Each row is a point on a landscape with many valleys, with its height.
From any point a ball takes the steepest step (drop divided by distance) to one of its 2 nearest points. It stops when none of these is lower. Distance is the straight distance between rows; heights are no part of it.
q56 (h 2.15): [ 29  35 -16  11  26 -25   6 -34  -6  12 -58  34  25  -9  25 -21  22 -28
   0  20  38 -30  15]
q784 (h 5.33): [ 25 -28   5  22 -18  13  -3  32  -5  26 -43 -67 -45  39  12  33   6  26
 -32  22 -29  32 -39]
q911 (h 6.04): [-38   1 -18 -20  22 -40   4 -22 -41 -52 -10   3  59 -20   1 -24 -23  11
  27 -33  12  -4 -31]
q851 (h 3.70): [-11 -11  11 -19  12  26  22   6   4   8   8 -12 -10   6 -11   9   3  16
 -28 -23 -37  47   2]
q354 (h 4.10): [-66 -11   9  -3  -2  31  22  -8  -7   9   5  -8  26   4  -7 -18   3   3
 -18 -27 -26  38  24]
q261 (h 3.55): [-70 -14   5  44 -28  18   8  -6 -34  23 -37 -78  26   3  14   2  29  -2
  -3  20   1  41 -27]
q463 (h 3.71): [-66   9   1   5 -27  14   4   1  16 -14  65  -4  -2  -1 -22   5  53  12
 -18   6 -56  18  21]
q325 (h 3.78): [-65 -27  -5  50 -26  36  -2 -17 -31  33 -17 -72   6   9  11  13  29 -22
   7   8  -6  36  10]
q199 (h 5.96): [-12  40   1   0  37 -35  32   2 -48 -34 -39  39  86 -33  31 -22 -30 -26
  24  -3  62 -25 -35]
q645 (h 3.39): [ 40 -36  13  10  13  13   1   7 -14  30 -28 -46 -28  28  -4  29 -20  -2
  -2  -5 -36  48 -14]
q933 (h 1.68): [  7  18 -23 -19  31 -29   0  -1  23 -14  24  47   5 -23   5 -15  -9 -12
  -3   3  38 -31  19]
q237 (h 4.62): [-32  11  34  -8   4  40  23  -1  24  12  19  41  27   2 -18 -17   9  -9
 -37 -11 -12   6  69]
q466 (h 3.65): [-52   4  18   4 -28  40   7  19  22   2  55   5  -9   4 -19  29  41   5
 -39   2 -58  34  27]
q581 (h 2.27): [ 25  -1  46  43  16  14  23 -23 -44  34 -63 -19  32   5  -6 -16 -26 -39
  28   4  24  16  11]
q607 (h 2.36): [-39  22 -20 -21  10 -32   4  -1  27 -51  16  77  47 -10 -14 -39  16   5
 -15  -5  19 -62  39]
q76 (h 5.75): [-28  34 -47  -4  13 -55   9 -18 -30 -34 -37  45  42  -8  25 -49  43  -8
  28  36  45 -75  12]
q406 (h 4.97): [ -5   2   4   8 -32  32  17  47  -2  18 -29 -47 -35  11   2  11 -24  71
 -65  16   5  -4 -49]
q940 (h 1.09): [ 63 -42  48  27   0  13  -3 -13 -16  35 -39 -38  -7  32  -7   1 -47 -41
  22  13  -9  10  27]
q716 (h 5.42): [  6 -23   4  17 -38  12 -18  15   8  29 -28 -76 -48  31   6  20  12  25
 -16  31 -13  17 -32]
q459 (h 1.74): [ 13   8  -1 -15  34   0   9  -8  -7   2  -6  26  18 -18  -2 -16 -29  -8
   5 -26  21   6   1]
q953 (h 5.68): [-13  -7   1  14 -65  33  -3  54 -17  36  -1 -61 -60   0   1   6 -25  76
 -10  37  29 -28 -43]
q947 (h 2.86): [ -8 -49  18  29 -24  27 -10 -15 -15  42 -11 -65 -18  21   8  15   6 -33
  21   6 -18  36  23]
q979 (h 2.66): [ 11   4  51  25  29  29  31  -5 -50  14 -50 -22  40   7   1   4 -39 -33
  18 -11   7  38 -23]
q692 (h 5.32): [ 10  18 -13  -9  -6  -5 -24 -20  19   5  46  21 -20 -14 -14 -15  25 -12
  42  17  12 -27  28]
q770 (h 1.01): [ 28  11  -2  -4  41 -17   7   2 -28 -15 -25   6  40 -27  15   4 -43 -27
  24 -22  46   6 -48]
q693 (h 2.88): [  1 -22  39  31  22  23  29  -2 -41  15 -50 -40  13  22  -2  13 -33 -24
   0 -13 -21  53 -24]
q556 (h 0.85): [ 46  11 -42  -2  22 -37  -7   6  11   0  17  40 -21 -25  22   0  -6 -28
   4   4  60 -31  -1]
q69 (h 6.00): [-42  14   6  -6  32 -24  20 -10 -37 -65 -30   6  84 -24   9 -22 -21   9
  24 -41   3  10 -52]
q248 (h 3.51): [ 23 -19  10 -23  18  26  19  10  16   5  -3   0 -15  15  -5  28 -16  17
 -40 -36 -44  38   6]
q960 (h 3.06): [ 14  15 -14 -31 -21  13 -16  34  43 -29  42  40 -40  11   1  50   9  41
 -42 -27 -66  22 -25]
q825 (h 0.28): [ 76 -57  36  11  -5  -6 -17   4 -23  18 -37 -49 -20  31   0  19 -57 -32
  28  -5 -20  22 -13]
q658 (h 5.65): [-22  26 -50 -14   8 -57 -10 -16  -4 -41   6  46  24 -15  11 -41  41 -10
  33  34  42 -78  34]
q866 (h 0.44): [ -3   1  12  10  -3  -7  -7 -24 -42  -2 -26 -20  35 -19   3 -20 -16 -24
  66 -15  18   0 -27]
q733 (h 5.95): [-42  21 -11  -7 -52 -11  -1  30  -8 -35   1 -17 -30   3 -20  -5 -24  95
 -32  18  18 -35 -61]
q424 (h 1.11): [ 89 -39 -12   2 -14 -28 -55  16   0   4 -23 -30 -54  16  29  46 -39 -22
  23 -22 -16  18 -47]
q742 (h 4.08): [-48   4 -15   6 -37   3   4   3  11  -8  23 -38 -27  13  -2   3  36  45
 -30  18 -28  22 -18]
q275 (h 3.14): [ 18   7   7 -24 -15  22   9  25  42 -16  19  24 -30  22 -11  40   5  37
 -55 -30 -64  34 -13]
q26 (h 3.85): [-42  -7  -1   0 -38   2 -13 -14   6  10  53 -34 -29  -4  -6  -3  55  11
  32  18 -38  16   9]
q536 (h 2.70): [-10  18  -8 -33 -15 -13 -19  21  48 -63  61  83  32 -14 -31  -4   1   5
 -18 -27  -3 -23  24]
q457 (h 2.21): [ 20  11   9  -8  40  15   9 -10  11  15 -22  41  19  -4 -16 -15 -25  -8
 -26 -14  16   2  20]
q474 (h 0.69): [ 59  17 -10   1  47 -18  -4 -11  33  19 -30  43  -4   1   6  -2  -4 -24
 -36  16  41 -14  20]
q124 (h 3.30): [ 24  15  34  -9  28  31   9  -4  39  17  24  47  -8  11 -22   5   1  -5
 -40   3  -8   0  50]
q236 (h 3.88): [-50  -4  -3 -11 -12  18  19  -5   1  -6   3 -13   5   8  -1  -8  11  23
 -31 -20 -40  39 -15]
q125 (h 5.84): [-10  16 -18   1 -57   7 -11  37  -2   3   9 -34 -54   6   1   6 -30  92
 -18  26  20 -34 -67]
q756 (h 0.93): [ 55 -10  17   3  10   4 -17 -17  18  35 -12   8 -25   8  -6   2  -3 -28
  15  21  18 -21  35]
q961 (h 1.97): [ 54   1 -38  -1 -26 -58 -29   3 -16 -16  14   7  -5 -46  44  -8  -5 -56
  40   3  77 -40  -6]
q903 (h 0.73): [ 81 -49  25  13 -15 -25 -42  12 -16   7 -40 -52 -24  25  17  30 -56 -30
  22 -12 -27  17 -46]
q482 (h 4.74): [-44  12   5   9 -36  34  23  39  -1  -2 -38 -48   4   5  -9   6 -14  69
 -78  23  13   8 -44]
q576 (h 5.08): [-23  -1  25   6  -3  28   0 -16   8  34  45  -2 -17  -3 -22  -7  33 -18
  21  22 -14  -7  60]
q212 (h 4.35): [-15   8 -22 -13 -15 -12   0   4   5  -8 -21 -39 -10  -3   7   1   6  45
 -16  -4 -10  27 -70]
q643 (h 2.47): [ 36  17 -20  -3  10 -16 -18 -24  -4  19 -20  14   6 -17   8 -18   8 -27
  17  22  45 -31  16]
q545 (h 4.34): [-65   1  17  -7  -1  34  32  -9  -1   4  28  11  34  -2 -16 -26  21  -2
  -8 -19 -13   9  60]
q188 (h 2.20): [ 69  -6  -8 -10  39 -10 -12  12  36  13  27  48 -44   1  -1  35 -32 -17
  -9  -6  15  -5   5]
q378 (h 1.64): [-65   3 -15 -23  13 -42   3 -27 -24 -43  -2  34  53 -14 -18 -53  22   9
  47  -2  20 -63  34]
q769 (h 3.61): [-14  17  16 -11 -28  28  -1  25  33 -13  67  24 -12   8 -20  29  27  15
 -39 -16 -67  28  20]
q597 (h 6.12): [-16  -3 -29 -19  12 -36  -5 -21 -24 -27  14  -1  21 -24   4 -22  -3   1
  45 -28  12  -8 -20]
q708 (h 2.08): [-55  14 -22 -25  12 -49   3 -13   6 -60  15  65  47 -10 -15 -49  28  15
  16   2  29 -76  40]
q974 (h 5.91): [ -8  25 -26  -6  40 -66  17  -5 -33 -43 -10  36  58 -35  31 -25 -23 -10
  16 -11  65 -38 -14]
q444 (h 4.88): [-20  25  30   7   5  37  11  -1  27  24  38  32   2  13 -21 -18  28 -19
 -10  25  -5 -14  68]
q418 (h 4.52): [-37   8 -14   3 -31  11  20  12  -1 -18 -20 -42  10   0   4  -4  -1  54
 -56   0 -14  32 -51]
q133 (h 4.09): [-54 -27   7  34 -29  33   1 -32 -27  37  -5 -47  12   3  -1  -5  36 -36
  40   6  -6  22  45]
q229 (h 1.54): [ 44   5 -46  -8  -3 -51  -9  -6   1 -16  28  24 -10 -34  31  -8   9 -39
  32   5  72 -46   5]
q841 (h 1.28): [  7   7  -9 -12  38  -9   9  -6 -16 -18 -15   9  37 -29   7  -3 -42   1
  11 -37  22  16 -36]
q990 (h 3.00): [ 55 -34  -7  -5  -7  12 -11  14  16  19  -2 -21 -60  35   4  42 -10  23
  -4  -3 -53  23 -28]
q461 (h 1.69): [ 73  10   3  -3  41  -3 -10   3  43  15   7  48 -37   4  -5  22 -10 -17
 -22  18  22 -17  26]
q704 (h 4.02): [-56 -23   0  17 -30  24   4 -27 -12  28  33 -42  -7  -4  -5  -7  42 -13
  36  11 -20  15  29]
q995 (h 5.44): [  5  23 -25 -17   7 -24 -18 -20  12 -17  40  29  -9 -24  -5 -24  35 -11
  40  25  28 -54  28]
q764 (h 3.09): [  0 -36  24  30  12  32  16   3 -35  24 -49 -67   2  24   4  26 -10 -14
  -6  -3 -28  60 -16]
q361 (h 3.28): [  5   0   9 -41  -1  23  13  22  50 -16  12  32   3  -1 -17  24 -20  13
 -47 -47 -48  39   5]
q557 (h 3.52): [  6  10  29 -23   5  31   2  24  35   5  51  42 -11   8 -32  11  14   1
 -44  -9 -45  20  45]
q878 (h 2.80): [ 53 -15 -19 -15   7   3 -19  13  23   7  23   2 -71  13   7  51  -7  26
   8 -17 -45  18 -33]
q176 (h 5.55): [  3  36 -43  -7  -1 -42 -22 -17  12 -21  20  40   2 -17  16 -31  54 -24
  37  31  49 -70  36]
q920 (h 1.75): [ 33 -29  46  37   1  15   8 -16 -30  43 -42 -26  18  15  -8  -9 -35 -44
  21   4   6  16  23]
q997 (h 1.04): [-66   5 -12 -22   4 -17  16 -16 -19 -22   4  24  45 -11 -10 -56  20  11
  30 -12   4 -41  31]
q731 (h 1.33): [  3  27 -15 -15  36  -9   3 -12  30  -6  -4  56  19 -11   3 -27  -2  -9
 -23  -7  28 -24  23]
q798 (h 5.53): [-11 -11  -4  25 -64  17 -13  27  -2  34 -15 -74 -51  17  11  13   8  50
 -18  44  10  -6 -42]
q264 (h 5.22): [ -9   8   4  -7 -13   1 -18 -17  12   7  68   7 -13 -10 -18 -12  39  -5
  47  19 -22 -18  32]
q972 (h 3.24): [ 67 -52   3   0   9   2 -12  15   8  26 -28 -32 -45  39   0  44 -33   4
   7  -4 -39  27 -13]
q859 (h 5.18): [ 25 -14  16  29 -21  29  11  52 -10  25 -51 -69 -42  28   9  33 -20  52
 -47  32  -4   5 -53]
q715 (h 1.62): [ 36  34 -29  16  51 -22   3 -19  18   5 -56  54  17   6  34  -6  28 -36
 -34  11  29  -7   6]
q77 (h 1.76): [ 52  -2  -5  -8  17 -10 -20 -19  19  19   6  15 -16 -12   0   1 -17 -25
  21   4  33 -13  21]
q472 (h 1.94): [ 29 -26  27  13  -4  25  -1 -18  -6  45  -3 -13 -22  17 -11  -3  -1 -28
  16   8   5  -1  50]
q191 (h 3.34): [-34 -19  30  42 -35  24   2 -12 -39  20 -43 -85  19  14  15   2  12 -33
  18   5  -7  44 -36]
q114 (h 2.50): [  2 -33  30  23  -7  29   7 -20  -5  43   7 -31 -26  16  -9   7   5 -31
  11   6 -19  28  44]
q682 (h 2.52): [ 65 -12 -12 -17  20  -6 -21  13  26  12  38  28 -52   0   7  50 -26  -5
   7 -21 -10   6  -5]
q638 (h 2.81): [  7  26   1 -27   8  -5 -12  18  48 -30  63  72   6 -20 -25   3  -5   8
 -22 -15  -7 -19  32]
q901 (h 5.97): [-26  28  14  -4  43 -12  28  -9 -48 -38 -32  28  88 -28  15 -24 -41  -9
  25 -20  24 -11 -41]
q785 (h 3.15): [ -6 -44  23  39 -40  22 -13 -12 -38  29 -47 -83   3  14  17  11   4 -30
  35   2 -18  39  -6]
q31 (h 5.85): [-22  23 -36  -9  32 -49  10  -2 -26 -40 -22  48  46 -29  18 -41   2  -7
   8   6  56 -57   8]
q155 (h 4.18): [-31   9 -23 -11 -19  -4  -5   6  25 -24  12 -18 -35  10  -3  11  16  51
 -29   5 -34  16 -40]
q58 (h 2.97): [ 23  17 -23  -9 -17   5 -22  19  32 -10  32  12 -63  16   7  41  17  43
 -21  -4 -51  15 -46]
q360 (h 3.77): [-69   0   9   6 -28  13  -7  -9   0   0  78 -15  -4   0 -16  -9  56   6
  15  14 -41   4  30]
q527 (h 2.59): [-17  19 -16 -36   2 -37  -7  13  48 -63  39  94  41 -14 -19 -19   7   6
 -18 -14  15 -45  31]
q712 (h 0.80): [  9  10   2   4  27 -21   5 -10 -43 -19 -19 -15  52 -26  19  -6 -34 -30
  63 -15  32   6 -49]
q532 (h 3.01): [ 19  20  10 -27  29   4  -4   0  34   0  35  53 -11  -7 -20   4   0   2
 -20 -13  -9  -9  21]

For each start below, name the point where the ball stops.
q459 | q866
q979 | q825
q124 | q997
q704 | q997
q325 | q756

Call two points neighbours if one is among the 2 nearest of the other. Go from one point of each pair to the other, from neighbour to neighbour, staying as low as possible. Name the highest point that can't be avoided.
q556 / q866 | q457
q866 / q997 | q597
q878 / q997 | q133
q731 / q556 | q933
q474 / q756 | q643
q878 / q825 | q972

Write out the way that a ball takes from each point below.
q645 | q764 q693 q979 q581 q920 q940 q825
q769 | q557 q124 q532 q638 q536 q527 q607 q708 q378 q997
q133 | q325 q261 q191 q785 q947 q114 q472 q756
